Each scene shows the same named points in several views. A view is turned or mirrored, shifted and resized as a whole, has a little noise and may leave points out.
In the rows, zero is written as 100.

Scene 1
View 1
vug: [ 89  96 101 121 103 111 101 125 100  99 102  88 106  99 108  90  95  81
 104 121 100]
mar: [ 74  93  98 124 107 103 105 114  95 101  99  84 109 105 113  89  84  99
 100 126 113]
seb: [ 80  97  95 115  92 123 107  80  91 116  80  80 101 106  96  83  84  78
  94 147 122]
Gomu: [ 72  96 109 130 106 113 100 114 101  83 125  95  99  97 112  97  97 101
 114 107  98]
tiba: [ 88  97 100 117  90 129 114  88  88  99 101  74 110 100 102 111 104  77
  94 141 115]
kepaz: [ 91  94  85 115 115 101  94 103  92 110  94  76 106 110 109  99  89  82
  97 126 109]
sepe: [ 68  98 105 125 100 116 101  98 104 103  94  98  94 103 103  69  82  94
 109 125 109]
Ruv: [ 99  98  94 115 105 118  97  96  94  99 106  78 100 103 103 110 105  73
 101 124  99]
sobe: [ 96 101 105 119 101 119  95 122 106  99 101  96  98  97 101  86 101  71
 109 116  90]
pege: [ 94  96  99 118 102 112 105 128  97 102  94  81 111  97 107  94  98  75
  98 127 103]
bov: [ 85 101 101 118  98 125  93  86 102 109  86  96  86 106  91  73  87  73
 107 130 104]
mobis: [ 80  98 101 123 107 111  95 112 103 103  96  95  97 103 105  76  86  87
 109 118 101]
nedop: [105 102  96 113  95 133  92  86  99 104  97  88  89 102  91  98 105  60
 105 126  94]
genag: [ 86  93 100 122 101 109 115 125  89  93 108  74 123  96 115 111 102  90
  94 129 110]
bas: [ 99  98  95 116 104 120  97 106  93  93 111  78 104 100 107 115 110  74
 103 120  96]
View 2
pege: [105 101  92  77  86 129  96 119 100  77 122  97 106 109  89 111  96 112
 101 108 115]
vug: [108 100  92  81  85 125  98 116 105  81 119  95 108 107  98 108  96  99
 102 102 118]
bas: [ 90 130  88  84  75 123  89 105  71  70 136  77  99 120  84 107 107  93
  98 107 108]
Ruv: [ 93 123  91  84  83 119  87  98  68  63 138  85 102 115  92  96 108  85
 104 107 111]
seb: [ 99  87  88  60 115 100  79  97 105  44 125 101  93  79 107  72 123  49
 130  92 123]
sobe: [106  95 104  87  84 128 104 117  94  78 110  88 121 130 106 100  99 104
  99 101 102]
mar: [109 105  84  81  86 117  94 106 124  90 126 108  99  76 100 116  96  77
 111 100 140]
Gomu: [107 129  91 108  59 122 111 103 108 117 121  83 111 114 115 124  96  78
  98  92 129]
bov: [103  84 108  81 104 109  95  97  98  57 110 101 125 107 128  65 115  63
 121  97 109]
sepe: [113  91  99  85  93 111 105 100 127  87 108 106 116  93 130  93 106  57
 121  91 127]
genag: [100 120  70  72  82 126  87 124 105  85 136  81  76  92  78 131 105  99
 103  96 128]
mobis: [112  92 103  90  86 119 103 104 113  86 112 107 123 101 117  95  94  83
 110 103 123]
View 3
Ruv: [101 132  83 102  96  87  99  85  79 103 123 132  95  75  86  95  84  73
 107 105  77]
pege: [115 122  78 101  86  80  90  82 103  92 108  95 110  78  86  93  99  64
 124 104  94]
tiba: [ 95 148  81 101 122  90  81  74  88  92 129 118  99  68  75  96  93  78
 125  95  77]
sepe: [109 103  79  92 104  54  94  80 123  69 108 100  69  39  95 109  78  86
 117  83  84]
kepaz: [100 130  63  99  78  79 106  83  99 108 108 118  95  73  86  87  80  67
 123 107  82]
seb: [ 84 135  65 101 106  79  76  64 107 102 117 107  79  48  82 104  69  77
 120  76  73]
genag: [117 139  75  97 104  82 105  91 103  84 117 105 117  81  76  83 106  69
 146 115  92]
Gomu: [130 110  96  85 106  63 125 106 104  58 116 122  92  67  92  93  99  83
 123 118  91]
mar: [109 124  66  90  93  68 113  88 119  81 107 106  91  61  86  88  85  76
 140 107  87]
vug: [119 115  82  99  87  73 101  88 105  84 108 101 103  73  90  94  97  70
 119 104  94]
nedop: [105 120  97 107 100  85  76  79  72 100 121 124  96  72  91 108  85  74
  84  90  79]
View 4
kepaz: [ 93  92 111 127 107 105  73  56 113  71 129  98  92 115  98  88  72 133
 100 105 104]
mar: [ 83  88 114 127  94  94  86  76 106  71 113  67  87 127  96  94  70 147
  78 113  93]
sepe: [ 95  84  95 123 112  96  80  82 107  89 114  64  92 139 109  84  79 132
  58 120  51]
vug: [ 76 113 105 105 100 104  94  74 120  92 125  90  90 126 104 103  75 141
  79 116  87]
mobis: [ 85 105  99 117 114 100  78  73 120  91 125  76  90 133 106  91  76 138
  65 117  66]
bas: [ 76  91 115  83 102 117  86  69 116  84 126 129  95 121 101 115  96 133
  91 111 100]
nedop: [102  83  87  86 121 120  81  68 119 100 130 141 102 121 120  99  99 109
  90 115  69]
sobe: [ 76 123  91  88 112 105  91  76 129 114 130 100  93 130 117 106  83 129
  61 123  62]
genag: [ 71  92 117 104  74 104 108  83 103  78 110  95  87 123  93 116  75 150
  98 114 119]
Ruv: [ 85  83 110  93 109 115  80  65 115  83 127 129  98 120 102 106  92 127
  95 109  93]
pege: [ 80 114  99 110  91 106 104  74 119  94 121  98  89 118 108 102  68 134
  94 114  98]
tiba: [102  50 100 100  87 111 102  85  95  79 107 120  92 123 109 104  92 121
 108 115  91]
seb: [125  56  80 134 105 105  90  78  96  78 111  98  93 123 118  74  75 109
 104 116  68]
bov: [115  76  79 119 122 107  76  73 109  92 123 103  96 128 123  78  84 110
  86 117  53]
View 5
Gomu: [ 74 110 129  80  74  97  89  73 104  87  99  86  72  86  83  88 112  98
  99  76 102]
seb: [ 92 128 103 133 125  92 116 110 105  87  98 102  95  95  74 126  69 112
  70 101 118]
kepaz: [ 76 103 111  91 116 114 104 107 110  73  99 110  90  94  86 110  66  98
 100 104 110]
vug: [ 72 108 116  86  94 102  99  97 100  91  88 108  81 106  99 105  90  92
  89  91 112]
Ruv: [ 82 103  87  90 100 103  99 110  96  90 111 113  91  92  81  93  91 101
 102 102 108]
bas: [ 79  96  89  82  90  98  97 109  92  97 108 107  91  91  88  87  96  97
 103 102 106]
bov: [ 94 141 105 120 113  99 107 100  97  78  92 125  87 113  71 111  97 111
  75  82 118]
pege: [ 68 102 110  87  98  99 104 107  95  98  86 107  83 107 104 110  81  88
  88  98 113]
mobis: [ 77 124 127  95 100 104  99  87 105  77  86 114  77 110  87 107  95  99
  85  81 112]
mar: [ 72 108 135  97 102 103 104  87 113  81  91  88  79  90  89 117  76  98
  88  91 107]
sepe: [ 84 136 134 113 103  96 104  81 108  78  87 101  77 104  78 115  94 108
  74  75 114]
tiba: [ 86 108  87 117 102  86 111 112  95 109 111  88  96  78  81 108  82 108
  85 106 109]
nedop: [ 96 123  78 112 109  96 104 113  91  87 110 125  97  99  70  94 100 110
  89  96 113]
genag: [ 65  87 114  83  90  95 103 100  99 109  97  80  85  82 105 107  77  91
  92 104 106]
sobe: [ 74 117 105  84  88 100  96  99  89  94  87 122  82 116  99  94 109  91
  84  85 113]
View 6
kepaz: [106  98  82 106 107  91 100 121  99 100  88  85 110 103 121 117  93  98
 104 104  92]
pege: [ 99  91  94  99  96  97  96 110 107  92  93  82 103 116 114 114  95 100
 109  93  93]
Gomu: [ 94 102  95 105  87 115 104 105 105  95  99  61 124 116 110  93  97  89
  90 103  91]
sepe: [ 99 111  79 110 101 102 106 104  94  95  85  74 113 118 115 113  85  78
  91  92  80]
nedop: [106  95  68  89 101 103 113  97  96  91 102  83  91  95 120 110  98  99
  93  96  98]
genag: [102  85 100 103  97 104  88 118 106 104  95  75 115 119 107 110 102 108
 103  97  93]
bov: [104 109  68 101 105 100 113  98  92  90  89  83  98 105 120 117  89  82
  93  92  86]
tiba: [113  85  76  99 108 105  97 110  92 111  94  78 102 108 112 116 102 111
  89  92  94]
Ruv: [103  92  81  96  98 103 105 110 102  97 101  79 105  98 119 107 101 105
  98 103 100]
vug: [ 98  97  94 101  95 100 100 107 106  90  93  77 108 115 114 109  94  94
 105  95  91]
mobis: [ 96 107  85 105  97  99 108 106 100  88  89  76 110 114 117 109  88  82
 101  97  85]
sobe: [ 94  98  90  93  90 104 107  96 105  81  98  77 100 113 116 105  93  91
 103  93  92]
bas: [102  88  87  95  94 105 102 110 104  95 104  77 105 102 116 103 103 107
 100 103 102]
seb: [113 101  66 109 116  96  99 114  86 110  81  83 106 111 116 126  91  93
  90  90  83]

Which points are out of place in each view (at most two, in the order of its rows)? Write none if all are in place.
view 1 -> none
view 2 -> pege
view 3 -> Ruv, sepe
view 4 -> sobe, bov
view 5 -> nedop
view 6 -> kepaz, seb
